Points on a hilly landscape, in no order, each with its height.
A ball rolls from a point to the lowest of its 4 nearest points, and stops where none of them is lower. Distance is the straight distance between rows; heights are no part of it.
Nez height 185: [  5  -8   8  41  12  31 -15   0 -13 -26 -15  21 -22  20 -16 -17  19  -3
   1  24   1  -4  21  14   9 -16   4  -1  22  -8  26  -6 -14  19 -28   7
  17  -6 -21   4   0 -15 -23 -10  11 -12   4  15]
limoz height 294: [ 12   9   5  14   0  38   2  13 -10  -9 -16  22 -23  31  -2  -8  21   7
   1  13   0 -16  29  23   2 -12  -9 -21  16   5  14 -14   4  15 -22   1
   9 -20  -7 -11 -16  14 -32 -18   5  -7  13   2]
san height 605: [ 16 -30  29   1 -12  13  37 -16 -10  12  -3  30   8 -15  -9  14  16  -5
 -11   9  12  -7 -29 -25   8  -3  15   2   7 -36  -6  29   5  10   9  23
  -8   7 -19  38  21 -14  -2  14  14 -36   7  -5]
Zogu height 180: [ 27   8   3  -2  -8  19  22   6 -13  10 -10  12  12   1   0  10   8   3
  -7  -1   4  -9   4  -4  -6  14   0 -20  -5  -4  -3  15  12  -1  13   1
   5  -1  11   0  -9  11 -12 -15 -10  -7   3 -14]
bime height 275: [-18  -5  10  44  10  37 -34  -9   0 -26  -8   2 -15  10 -11 -26  -8   0
   8  31 -16  -6  27  31  18  -7  13  11  12  -2  24 -15 -30   6 -51   4
  10   2 -18  16  13  -9 -25   5  11  -3  16  31]
menel height 582: [ 20 -32  30  18   1  30  18  -3 -17   1  -8  33 -18   2 -19   6  23   6
   2  26  27 -12  -1  -7  -4 -13   0  -3  16 -14  15  16  -5  26   5  30
   7  -8 -41  27   0 -12 -13 -14   9 -35   8  -4]
kati height 210: [-18 -17   7  38   4  28 -43   0  -9 -17   4   9  -2  20 -24 -23   7   0
  -1  31 -13   3  -7  24   9 -19  10  25   7   0   4   4 -23   3  -8  28
  16  -3  -5  11  17 -18 -11  10  12  33   5  36]
gudek height 384: [ 12   8  11   0 -13  30  34  15   2  -2 -16  23 -23  20  -4   6  19   6
   0   6  21 -12  16   6   1  10   4 -21  13 -10  12  -4   8  10  -9  -7
  -7  -6 -20  11  -5  20 -21 -14  -3 -24  11  -6]
gudeb height 433: [  3   2  -8  12  11  -2 -39  25 -25   2 -15   9  18   8  11  -7  -4  -1
   6  10 -31  -1  54  20  -3 -16  -9  12 -17  15 -35 -10  -8   8  -1  28
  30 -29   0 -38 -22 -19  -5 -17 -26  35 -12  13]
Duva height 331: [  9 -28  -4  23  -5  18   4  -1 -41  13  -8  19  18   7 -19   3   0  -1
  -2  19  11 -17 -27 -14  -5 -12  -3   4 -14 -13 -33  41   4  -4  44  50
  11  -1   2  19  12 -18 -11   7  -3   6  -7   6]
vano height 187: [ -5  -2  11   7 -18  13  27 -19  20  -1  -9  12 -26  19 -14 -14  41   2
   9   4   4  10 -13   0   7  16  15 -16   3  -7  19   3 -18   1 -20 -15
  -6  18 -25  23  15  16   0  10   3 -34  15   3]
rona height 151: [-10   4  -1  18   7  -5 -37 -20  23  -8   9 -26 -11  13 -14 -19  -4  -9
  17  -8 -19   6  18  26  11   8   7  17   7  20  23 -16 -13  -4 -37 -15
  -3  16   2   1  15  -4 -11  -4  17   9  -3  27]
fopi height 608: [-16 -53  37   4   4  17  20 -27 -12  13  24  19 -19 -10 -27  15  37   3
 -25  19   6   4 -39 -22  -1  -8  33  17  37 -44   5  15  -9  16   5  40
 -13  -2 -33  49  15 -25  11  21  20 -41   5   2]
gok height 751: [  1  21  -8 -26 -20 -33  59  -8  15   9 -24   5  30 -33  12  -6  -6  -6
  -5 -13  12  -5 -20 -26   1  30 -14 -35 -15 -23   4  12  12 -15   4 -21
 -16  19  11  22   9  26   8  16   0 -13   0 -47]
madeg height 411: [ 10  16 -23 -25  25 -26 -24  24   1   4  13 -21   7  -5  32  18 -24   3
  -7 -18  17   5  28   3 -16  -6 -19  -5  -8  36 -19  -7  15  -2  13 -23
   4 -17  26 -56 -34   0  11 -15  -8  21  -7  -5]
vazu height 568: [ 20 -25  16  12  -6  14  31  -5 -30  18  -7  28  24 -10  -4  14  -5  -2
 -15   6  16 -16 -31 -25   1   5  10   1   0 -33 -18  34  15  -1  24  44
  -4   2 -18  32  20 -28  -7  13  13 -21   8  -7]
zam height 334: [  2  31   2 -12   0  22   4  23  -8   5 -16   1 -16  38  11   5   3  14
  -6   2  -7 -20  40  18   0   1 -17 -24  28  16  -8 -25  12   9 -12 -13
   8 -30  11 -22 -21  23 -16 -13  -6   6   4 -10]
bagom height 231: [  5  -7   2  16 -11  22   5 -16   2  -3   7  10  -9   4 -18  -1  29   4
  -1   8   5  -1 -19   5   4   3  13  -1   3 -13   6  21 -12  -8   0   2
   4  15   1  24  15   0 -14  -1   9 -12  -3   6]
nevus height 327: [ 21   7  -6   4   5  17 -11  23 -25   2 -13  17  -4  26  12   4   3  -2
   2  10 -12 -13  34  19   0 -16  -8 -15   7  14  -4  -5   3  14  -7  12
  25 -20  15 -22 -14  10 -20 -11  -7   4  -3  -3]
gosu height 521: [ 23  13 -25 -16  13 -30   9   6  -3  10  -4 -23  28 -24  13  24  -8   8
 -20  -9  11  -5  -5 -19   0  19 -13 -18 -24  11 -13  24  23 -18  28 -16
   3  -1  23 -24 -10   7  11   5  -9  18  -6 -37]
voku height 388: [  3  25  -8 -14  10   5 -35  28 -10   5  -8  -6   1  18  23   3 -21   4
 -11  -5 -19  -2  60  18  -7  -9 -15  -1  17  28 -11 -20   7  20  -8   4
  23 -30  22 -38 -27  10  -4 -10  -9  13 -11   0]
kip height 415: [ -2 -12 -17  15 -10   5  -7   0 -29   9  -3  16  21   8 -15   7   5  -4
   4  21  -6  -6 -10  -5  -1 -25   0   9 -25   2 -35  31  -8  -8  35  36
  23   6  14  -2  -2 -16  -5   6 -18  31 -10  12]
Binu height 847: [ 18 -23  -3  12 -17   6  33  -5 -27  13  -9   6  44 -15   0  17  -9   2
 -14  -6  16 -17 -31 -24   5   9  -5  -4 -27 -19 -36  41  12 -12  45  31
   3   3  13  12  14 -16   4  20  -7   2   6 -29]
Toru height 394: [-30 -32  14  22  -5  27  -2  -6  -4  -1  14  23 -29  16 -38   1  26   1
 -11  30   7   6 -40  -7 -11 -18  13  29  16 -23  -1  22 -25  -1  11  36
   6  -4  -5  39  25 -22 -11  19  16  -1  -6  24]
Peme height 330: [-14 -12  -5  29 -15  17 -15   3 -18   3  16  16   6   5 -19  -4   4  -7
   1  17 -20   1 -41   4  -7 -19   2  25 -10 -14 -22  19 -17 -23  22  33
   5   8  20  20  18 -14  -4  14  -5  34 -10  26]
Vaba height 358: [-19 -17  18   4 -18  13  19 -21  14  -4   4  16 -18  -1 -25   6  36  -4
  -8   7   6  18 -32 -15   5   4  21  -2  10 -27  15  13 -21  -3   0   4
  -4  18 -19  43  29  -5  -2  18  10 -37  11  15]
visul height 534: [-30 -41  29  12  -3  28   2  -8  -1  -2  17  12 -37   5 -27  15  43  -1
 -24  33   6  13 -44 -18  -3 -15  23  24  27 -38  16  11 -27   3  -2  28
  -9   9 -18  57  16 -22   5  13  32 -28   2  14]
muri height 718: [ -1  20   1 -31 -20 -18  56  -2  24   4 -25  18  11 -22  14   7   3   2
   5 -12  21  -9 -10 -22   0  31   5 -28 -11 -20   1   7  10  -9   0 -27
 -17  15   2  20   2  31  14   9  -3 -15   5 -33]
Kuvo height 560: [  4  17  -6 -16 -13 -14  38 -15  28  -1  -5   2  14 -10  -7   7   7   0
   4 -16  12  -4 -34 -19   4  17   3 -23 -19 -19   8   9   1 -19   4 -24
 -17  20  -1  24  15  30  -4  11   0 -25  -5 -28]
kag height 129: [ -7  26  -1 -14  -3   4 -10   5  21  10  -3  -8 -25  22  13 -21   5   1
  17  -5 -18  -2  34  20  -6  10  -8 -11  21  15  20 -25   2   6 -38 -35
 -17  -4   8 -17 -12  13 -10 -10   4  -5  13  16]
bor height 420: [  4  21 -15 -33  35 -42  -8   2  19  -3  12 -42  -1 -17  16   6 -24  -1
  -3 -31  23   8   8 -13 -19   3 -11  -9  -6  14   0  -7  21  -1   7 -46
  -9  -1  16 -38 -18   6  24 -18  -3  15  -6 -13]
vefod height 557: [ 11 -23  21  20   1  48  22  30 -21 -15 -11  39 -33  26  -7  13  24  18
  -3  28  28  -9  13   1   9 -18  -5 -16  25  -2  29 -18  -2  23 -18  22
   5 -25 -46  13 -28  10 -12 -12  18 -38  14 -12]
lafav height 222: [-21  12 -16 -16   9 -55   4  -8   6   3  12 -45  29 -34  -2  18  -6  -7
 -11 -14   8 -16 -53 -32   4  22 -16   2 -26 -21  -6  -2  18 -21  32 -26
  -3  19  20 -14  -4   2  23   1  -8  28 -21 -57]
sezif height 305: [ 10   6 -18   2  20 -27 -49   5  -1  -3  17 -34  13 -14   3   1 -25   0
   7 -19 -14  10  19   9  -3  -9  -5  23 -15  23 -10  -5   1  -5  15  -4
   5  -4  11 -39  -1 -21  16  -5  -9  33  -9  14]
Noba height 889: [ 12  -5  28 -23 -22  -8  80   8  11   9 -13  38   3 -29   7  -1  11   5
  -2 -12  17   0 -16 -27   5  13  23 -13  13 -37   2   0  -3  26  -8   2
 -27  13 -45  37  12   0  13  18  17 -54  27 -23]
detod height 509: [ -8  16  -8 -12  -4 -18   5 -26  14   0   9 -14   6 -15  -4   8   2  -9
   6 -17  -4   6 -35 -13  12  23  -8  -7 -15  -6   4   0   1 -25   5 -30
  -8  29  11   0  11  22   6   0  -4   0 -14  -7]
Dogef height 389: [ -6   0 -23  -7  38 -46 -34   1   8 -13  32 -59   9 -28  24   5 -47  -4
   9 -38  10  16   6  -4  -1  -9 -17  29 -15  23 -15 -11   3   3  20 -25
   0   4   8 -45 -11 -28  26 -13  -9  35 -11   5]
Dem height 401: [  9  14  -6  23   9  16 -40   4 -21 -13  -6   4   5  12   0 -15  -7   0
   7   9 -28  -2  31  26  -3 -16   6  13   1   7  -4 -11  -1   9 -16  10
  20  -9   5 -16  -4  -4 -19  -9   0  25   5  24]
Nur height 318: [ 15  15 -14  -6  17 -15  -8 -11   8   4  -4 -15  -4   2   5  -8  -7   1
   3 -18  -6   5  17   6   3   8  -8  -3   0  12   8   2   4 -10  -8 -26
  -2  10  25 -19   3   9   7 -10  -1  13  -1   1]
fitim height 367: [  3  26 -13 -32  -6 -11  19  -4  30   9  -5   0  -2   7  16   0   5   2
   7  -7  -2  -8  -1  -3 -11  21   6 -27  -2  17   9 -11  13  -9 -12 -37
 -10   5  15  -7  -8  37   9 -10 -14  -6   5 -18]
kiru height 529: [ -9  11 -13 -13  21 -52 -20 -14  13  -2  25 -48  -1 -18  10   2 -21  -8
   0 -26   3  10 -29 -14   2  16 -12  12 -20   4   7  -4  11 -16  15 -36
 -13  14  29 -24  -6  -1  20  -5  -5  31 -14 -14]
Zegep height 853: [  4  -2   8   1 -23   5  31 -25  -2   8   4   0  21 -18  -7  19   8  -5
 -15   3  11  -7 -43 -21   9   4   4 -11 -10 -37 -12  23   3 -27  25  13
   0  11   2  32  19  -2  -6  17   4 -19   0 -15]
vid height 398: [  1  11 -13 -33  32 -29 -29  45   7   1  18 -31   1 -15  44  -4 -45   5
   4 -35  14   6  50   7 -14 -12 -23  15   5  39 -15 -34  16   9  -8 -12
   9 -39  15 -50 -26 -11   8  -2  -8  13  -5  10]
peka height 507: [ 12 -23  18   5  -1  23  36  -3   5  -9 -13  30 -30   0  -8   2  29   8
  -5  10  23  -2   3  -6   4  -3  11 -18  20 -17  27  -2  -5  31 -10   8
  -4   1 -45  24  -9   2  -2  -6  10 -44  22  -2]
bipe height 247: [  2   1 -11  11  -3   6 -32 -13   1   0  15 -10   7   9 -16  -9   1  -7
   3   4 -20  11  -1  13   6  -2  -2  14  -8   5   4   6 -14 -14  -1   4
  -2  14  16  -9  16  -1   4   4   7  29  -7  16]
riva height 218: [  1  23   2 -20 -15  14  38   2  22  12 -17  13 -12  16   1  -3  17   7
   3   4   0  -7  13   1  -4  17   8 -28  10   4   8  -4   5   0  -9 -31
 -13   4   4   2 -13  32  -3  -9   0 -20  16 -11]
gefu height 84: [  1 -18  10  36  16  40 -24   2 -20 -17 -17  30  -9  20 -20 -16  16  -2
   5  35   2 -11   8  12  -1 -28   1  17   6 -12   8  10 -12  23  -7  34
  19  -9 -15   6   9 -16 -26  -6  13  -2   1  26]
zibib height 212: [ -3  13   8  14   2  18 -26   7   6 -12 -10  -4 -14  16   5 -21   0   3
   8   9 -20  -3  48  32  10  -4  -2   4  22  10  25 -33  -9  15 -51 -21
   3 -21  -7  -8  -5  13 -19 -12   2  -5  16  19]
fanu height 429: [ -8  -2  -1  -3 -29  -7   9 -26  18  -6   6  -4   3  -5 -18   0  15  -5
  -6  -3  -7   7 -53  -5   1  23   5  -7 -10 -18  10   6  -9 -38   7 -20
 -12  31  10  33  20  18  -7  11   3 -14 -12 -11]
mumi height 213: [ 12 -16  10  25  -3  29  -9  17 -34  -6 -16  29   3  22 -13  -5   9   4
   3  25   1 -13  11   8   0 -16  -1  -5   3  -4   0  12   1  20   2  27
  28 -14  -6  -9 -14  -6 -23 -13  -6   0   3   2]
nofa height 375: [  6  -5 -19   9  19 -22 -50  15  -7  -8   3 -12  29 -15  13  -4 -27  -9
  10  -6 -30  16  44  14   4 -24 -11  29 -13  30 -23 -15  -5   3   8  20
  22 -19   2 -39 -11 -19  15  -3 -26  34 -14  19]
Vegi height 291: [ -2  33  -2 -20  12  13  -7  15  -4   4  -9  -3 -16  35  24  -2  -3  13
  -2   6 -17 -16  50  28  -3  -4 -16 -12  34  23   2 -36  11   8 -28 -21
   8 -29  15 -26 -19  16 -11 -12  -1   0   9   0]
Pezu height 319: [ -6  14 -15 -30  40 -36 -17  23  23 -13  31 -48  -7 -19  34   2 -39   0
   2 -35  24  14  33   7 -23  -5 -19   8   6  34  -4 -19  15   9  -6 -31
 -13 -18  13 -42 -15  -8  22 -21  -2  17 -12   6]
sosom height 150: [ -3  14  -8 -15  17 -16 -30   9  19   3   8 -31  -9  -2  24  -8 -27  -4
  16 -24  -6   8  46  24  -5  -1 -11  -1  11  36   6 -27   3   9 -22 -23
  -5 -17   9 -33  -8   5   4 -11   2   5  -1  15]
soro height 306: [-15  -7 -11 -12  28 -41 -47  -1  14 -10  32 -56   8 -12  12 -13 -51 -13
  14 -40  -4  23  14   3   6  -9  -5  32  -5  29  12 -27   4  -1   5 -18
  -3  -1  10 -24   2  -9  16  -7   5  20 -19  23]
Res height 359: [  1   2  -5   5  15 -20 -53  -7   5  -6  19 -30  13  -5   2 -19 -29 -17
  20 -21 -25  14  23  22   7 -16   4  36  -7  27   3 -13  -4  -3   2  -7
  10  -4  16 -19   9  -7   5  -6  -2  26  -7  29]
Dos height 240: [ -7   7  -4   3  -2  -2 -24 -20   3  -2  11 -21 -11   5  -7 -12  -4  -6
   7 -11 -17  13 -17  14   5  16   6   4  -4   1  24  -4 -14 -23  -9 -17
  -8  30  12   4  13   8   2  -5   9  14 -11  17]
Nuv height 369: [-11  18  -3 -31 -35   9  52  -1  26   2 -20  13 -12  -5   0 -12  17   7
  14  -2   4  -3  -3  -3  -3  17  19 -32   9  -8  10 -10   1  13 -22 -29
 -17  11 -16   9  -5  33   7  -6  -2 -39  29 -19]
sunu height 743: [ 36 -20  15  11 -15   5  33  11 -46  17 -13  35  36 -12   2  22 -20   9
 -31  -1  21 -20 -17 -25  -1  14  -7 -15 -20 -29 -25  42  24   4  38  51
  -2  -7   3  10   2 -26   4  10  -6  -8   5 -27]
Gumop height 54: [ -9  -5   6  18 -16  18  -3 -16  15 -10   3   8 -27  15 -25  -9  30  -7
   3  10  -1   8 -11  11  -2   5   8  -4  10  -5  30   6 -25  -1 -30  -3
  -1  21 -14  24  17  -3 -13  -4  18 -14  10  23]
rutem height 436: [ 13   5 -10   2   4  12  -8  40 -33   8 -15  25  11  18  10  12   0  13
 -10   5   1 -10  26   6  -9   5  -8  -8 -13  19 -18  11  14  12  22  21
  26 -27  20 -35 -36  10  -6 -10 -21  19 -11 -14]
fomeg height 197: [  9  10 -20  -1   7 -14 -19  -6 -11   2   9 -24  14  -4   3  11 -14   4
  -1  -7 -11  -2  -3   4   5   0 -12   9 -18  15  -9   9  -2 -18  23 -12
  12  15  32 -24  -1   1  10  -1 -12  36 -16  -1]
mesi height 379: [ -4  -3 -17  -8  36 -38 -48  10   9 -10  30 -55  13 -17  20  -7 -51 -13
  20 -39   5  16  34  13  -2 -25 -12  38 -10  28 -12 -20   1   6   4  -5
  13  -7  -2 -39 -10 -24  18  -2 -14  26 -12  15]
Sen height 336: [  4   7   2   9  10  25 -22  39 -34  -3 -17  33  -1  35   5   0   5  10
   2  25 -13 -19  40  14   1 -12 -17  -6  -5  14 -16  -7   4  24   5  27
  26 -34   2 -28 -28  -1 -17 -22 -15  21 -11   0]
Modiz height 219: [-16 -13   6  11 -23  22  -6 -19  17 -11  11  -6 -20  10 -22  -3  18   2
  -1  11  -9  15 -36   9  12   9   9   9   8 -14  12  -5 -23 -24  -9 -16
 -12  28   4  31  29   1 -13   5  16  -7  -3  18]
nok height 564: [ -5 -39  32   7 -22  14  23 -18  -6   0  26   7  -8 -11 -16  11  28   1
 -23  16  13   3 -62 -23   2   1  21  19  12 -39  -4  20  -8  -5  16  23
 -13  10  -8  46  32 -20   2  28  18 -28   1  10]
mas height 437: [ -5  -9 -17  12  23 -24 -59   7  -6  -6  -6 -11  49  -8   0 -21 -35 -18
  16   2 -44  19  54  22   2 -40   3  39 -18  28 -39 -28 -14   0   7  41
  18 -35 -12 -22  -9 -33  13   2 -30  37  -7  26]
pas height 716: [ 12   3 -16   2  -8  -4  11 -10  -7   7   8  -6  27 -19   0  18  -1  -2
 -12  -8  11  -5 -29 -22  15  10 -13  -8 -32 -14 -16  27   5 -29  32 -10
   7  15  23   3   5   0   2  11  -5  16 -11 -27]
Zuz height 480: [-14   0 -15  30   7 -11 -57  -2  -3  -5  -5  -1  33   7 -12 -30 -13 -17
  14  21 -42  12  35  18  -5 -32   8  38 -16  10 -27 -13 -14  -1  -7  43
  23 -26  -4 -11   0 -20   7   4 -19  51 -10  31]
mef height 674: [  3  31 -12 -35  14 -20   7  12  14  11  -3 -12   4  -1  26  14 -10  17
  -8 -10  10   0  20  -6 -26  19 -14 -33  10  30  -8  -4  29  -2   3 -43
 -13 -14  29 -32 -26  25  14  -4  -4   7   2 -21]
Rimer height 395: [ -5  -3 -35   0   1 -30 -20 -13  -5   4  21 -38  21 -13  -7  13 -19  -5
  -8   1 -15  14 -55 -14   5  -1  -9  26 -21 -12 -17  -2   5 -38  48 -10
  -2  20  26 -15 -20 -15  21  11  -7  52 -17 -11]
peb height 695: [ 27 -35  31  20  -2  22  31  13 -36  16  -4  39  17 -12  -8  21   7   5
 -17  17  21 -22 -10 -18  -4  -5   2   8  -5 -19  -9  30  26  22  26  53
   1 -13 -20  18   6 -22  -8   7  13 -25   6 -13]
Tes height 513: [  9  11   6 -19 -24  14  71   3  12   4 -22  23  -4  -8  -1   3  11  12
  -3  -1  20   0  -6  -4   0  17   2 -27   9 -12   0   0   7  14  -3 -11
 -17  -2 -19  27  -3  23  -1   5   3 -39  18 -14]
vero height 410: [  3  18  -9 -12 -15 -13  18 -22  23   4  -3  -5  -1 -10   0   0  10   5
  14 -10  -3  -2 -14  -3   5  22   8 -16  -8  10  20   1   0 -16 -12 -30
 -11  28   6   6  13  27  -1   6  -9  -7   2 -12]
Repep height 484: [-35  -6 -20  -5  43 -50 -32   8  18 -25  40 -77  11 -25  17 -18 -73 -14
   4 -51  38  27  14  10   7 -19  -8  47 -28  15  -9 -23   2  15   9 -21
  14 -12 -14 -24  -9 -33  19  -7 -17  14  -3  29]
roz height 299: [-10 -30   4  19 -11  18   7  -2 -16  14   7  30  13   6 -17  11  15  -1
 -11  22   6 -10 -46  -9  -4 -20  13  21  -2 -23 -29  33  -1 -11  36  54
  14   0   9  23  17 -25  -7  21   4  11  -5  12]
nud height 445: [ -8  28 -11 -19 -23  -8  24 -17  40   2  -9  -4 -19   0   0 -14   9   2
  24 -15  -8  11  -8  -6  -6  27  16 -26  -3  19  22  -6  -4  -5 -20 -46
 -21  23   1   3  -1  32  10   2  -3 -13  10  -6]
zego height 89: [ -6 -28 -12  16 -18   7   1   5 -27  21  10  24  20  -1  -9  12   3  -6
 -11  22   3  -8 -53 -16 -10 -18   4  13 -20 -22 -45  36  -5 -20  46  47
  10   3  16  25  13 -23   3  28  -6  22  -5   3]
zifa height 221: [-11  29   2 -27  10   1  -9  20  12   7   3 -19 -14  19  27   1 -13   4
   1 -12  -3  -5  45  19  -4   3 -15 -13  32  33  -1 -38   8   5 -30 -22
  -8 -29  17 -25 -20  20   2 -23   1   5   9   3]
rugi height 392: [  9 -13  12   3  -9  19  38 -19   6  -5 -10  27  -6  -6 -16   8  25   1
  -4  -4  18  -1 -19 -12  12   6   9 -16  -4 -22  11  16  -5   8   2   0
  -7  11 -25  27  19  -2  -7   8  10 -39  15   5]
kas height 561: [  1  33 -20 -34   3 -31  23  -3  19   8  -4  -9  11 -14  20  11  -5   1
  -6 -14  13 -10   1 -22 -15  22 -12 -26 -12   5   5   3  27 -12   7 -38
 -17   0  30 -22 -26  27  22  -7 -10   3   0 -37]
fuf height 435: [ -6   3  17  32  19  53  -3  38 -14 -22 -23  42 -42  33 -11   5   4  14
  -3  33   5 -19  33  17   9 -36 -32  -9  24   4  14 -42   3  29 -37  12
   9 -35 -26   5 -34  15 -31  -5  12  -7  -8 -10]
sibon height 59: [ -3  19  -1 -13   4  -3 -17 -10  22  -2   6 -25 -14   6  10 -21 -14  -7
  13 -16 -23   6  33  18   6   8   3   0  18  18  20 -24  -3   0 -37 -30
 -14   0   8 -19   6  12  -6 -10  13   4   3  21]
gimu height 475: [ 20  -7 -11  11  -1  11  -3  12 -32   6 -17  23  22  12  10   5  -1   9
  -6  12  -5  -9   6  -4  -2  -8  -3 -15 -26   7 -25  33   6  -3  32  34
  25  -7   9 -23 -13  -7  -2 -10 -27  21  -8  -3]
naduz height 232: [  7   7  -7 -10  28 -38 -31   6   8  -4  18 -34   9 -10  23 -15 -35 -10
  13 -28   2  10  25   8  -3  -9  -7  10   0  25  -1  -9   8  -4  -5 -22
  -5  -4  12 -26  -7  -5   7 -10  -4  21  -9  15]
tiso height 233: [-19 -26  15  34  11  33 -24 -13  -7 -29   3  16 -31  13 -28 -12  26   7
   1  33   9   0 -13   0   2 -28  10  12  10 -22  13   4 -21  12  -9  32
   5  -2 -28  27  13 -25 -14  12  16 -11   8  19]
dutek height 714: [ 29 -21  39  -4 -15  13  56  10 -10  11  -7  35  -6 -11  -4  20  22   5
  -9   5  25  -7  -4 -15   0  10   4  -9  18 -31   8   1  11  26   3  23
 -19  -1 -44  27   0  -5   2   4  13 -44  23 -17]
Zos height 325: [  9   8 -23  -6  20 -33 -37  24  -2  -1  11 -24  22 -16  25   4 -38   0
   5 -23  -5  15  30  13  -6  -9  -9   7 -11  34 -14  -3   8   5  14  -2
  11 -16  17 -53 -23 -20  18  -8 -20  25  -6  14]
muz height 145: [-12  13  -6 -18  13 -29 -24 -13  34   4  18 -35 -17   6  22 -23 -26 -13
  24 -35  -4  16  26  12  -1   9   1   0  -1  28  23 -30   9   0 -33 -33
 -22   5   7 -20   6  13   8 -23   2   6   7  17]
sak height 321: [-29  13   0   1 -19  -4  -2 -23  33  -5   0 -10 -25   4 -15 -13  11 -10
   8  -5 -21  23 -26   6   6  29  15  -2  -6   6  31 -13 -20 -16 -27 -38
 -19  35  -2  14  16  16  -1  -3   9  -4  -3  14]
besi height 373: [-28  17  -6  -8 -20 -13 -14 -25  36   1   2 -19 -34   3  -5 -21  -4 -12
  21 -22 -21  15  -2  11   5  22  17  -5  -1  19  36 -27 -15  -4 -40 -40
 -21  32  -5   5  13  20   7   1   6 -12   9  13]
lefov height 652: [ 23  -2  16  -8 -19   4  47   1  -2   5 -19  20  23 -13   7  17  -2   0
  -9 -12  20 -12 -12 -14   6  22   1 -15  -6 -17  -5  23  10   3  16  11
 -12   4  -8  20  15  -1  -6   7   8 -29   7 -14]
dud height 742: [ 14   8  12 -28 -30  -8  63  -7  11   7 -19  20  17 -21   7   7   6   2
  -6  -7  15 -11 -20 -17   9  26   5 -23   1 -28  -5  12  10   3   5  -3
 -14  14  -7  31  18  10   1  15   4 -30   7 -26]
Fot height 878: [ 27 -38  52   5   7  13  43  -8 -29  16   7  37 -16 -34  -3  26  33  10
 -14  32  12   9 -11 -22   0 -20  21  21  39 -35  21  13  15  30  -2  41
 -23  -4 -63  29  -3 -20  15  24  25 -49  16 -20]
losas height 235: [-32  29  -4 -39 -17  -3  18   3  21   5 -13 -10 -34  25  28 -22   4  12
  20  -3 -14  -2  34  20 -17   5  -7 -31  33  32   5 -42   7  14 -44 -43
 -21 -10   4 -11  -9  33  10 -15  -5 -14  22  -1]
muf height 296: [-15   7   6  -2 -30   1  13 -16  25  -9  -2  -2 -14   6 -14  -6  19   0
   8  -1  -3  11 -36  -6   6  21  12  -8  -4  -6  19  -3 -22 -15 -20 -23
 -14  28  -6  28  19  15  -1  11   3 -20  -2  -2]
remu height 393: [-17   4   0 -18 -32 -19  12 -22  34  -9   6  -9 -18  -2 -13  -5   7  -2
   7  -2 -16  19 -55 -13   6  34  11  -2 -11  -4  23 -13 -13 -25  -4 -32
 -19  45  -6  28  22  27   7  13   5 -18 -10  -8]
Laz height 532: [-18 -48  39  23  12  15   0 -23 -10   2   8  15 -36   0 -26  17  38   2
 -18  32  11  -1 -37 -17 -10 -26  28  31  35 -36  18  13 -15  14   4  49
  -6  -3 -33  51  14 -22   9  19  24 -35   1  10]
Piro height 681: [  4  15 -19 -22  -6 -45  32  -3   2   0  -3 -29  44 -48  15  13  -3  -2
 -25 -12  23 -20 -17 -33   3  27 -11 -22 -25 -11  -5  14  25 -25  13 -22
  -7   9  18  -3  -5  12  14  15  -2  16  -3 -70]
gema height 434: [  1  16   1   5  22   5 -38  43 -33   7 -18  14  11  18  17  -2 -16  13
   4   3 -29 -11  59  19  -2 -14 -18   3   1  32 -23 -18  -3  20  -5  35
  30 -43   7 -41 -36  -1  -4 -14 -23  27 -22  -5]
Fos height 460: [  9   3 -21  16   3   1 -28  12 -33   2 -21  13  26  12   4  -4   1  -6
  10  19 -24   2  17   6  -9 -16  -5   3 -21  10 -36  24  -5  -3  19  25
  27  -5  13 -20  -6 -21  -2  -8 -21  40 -22  12]
kaved height 387: [ -9  -7  -8   9 -22  11  -7 -16  -2   6   7 -12   2   7 -14  10   2 -10
  -3   9 -11   2 -46  -1   3  -3  -5  10 -12 -12  -7  14 -13 -38  21   9
   0  23  22  20  19   0  -3  11  -4  24 -13   6]

For each start below, name the point where the ball stops.
gok => riva
rutem => gefu
Zuz => sibon
fopi => gefu
madeg => sibon
mas => sibon
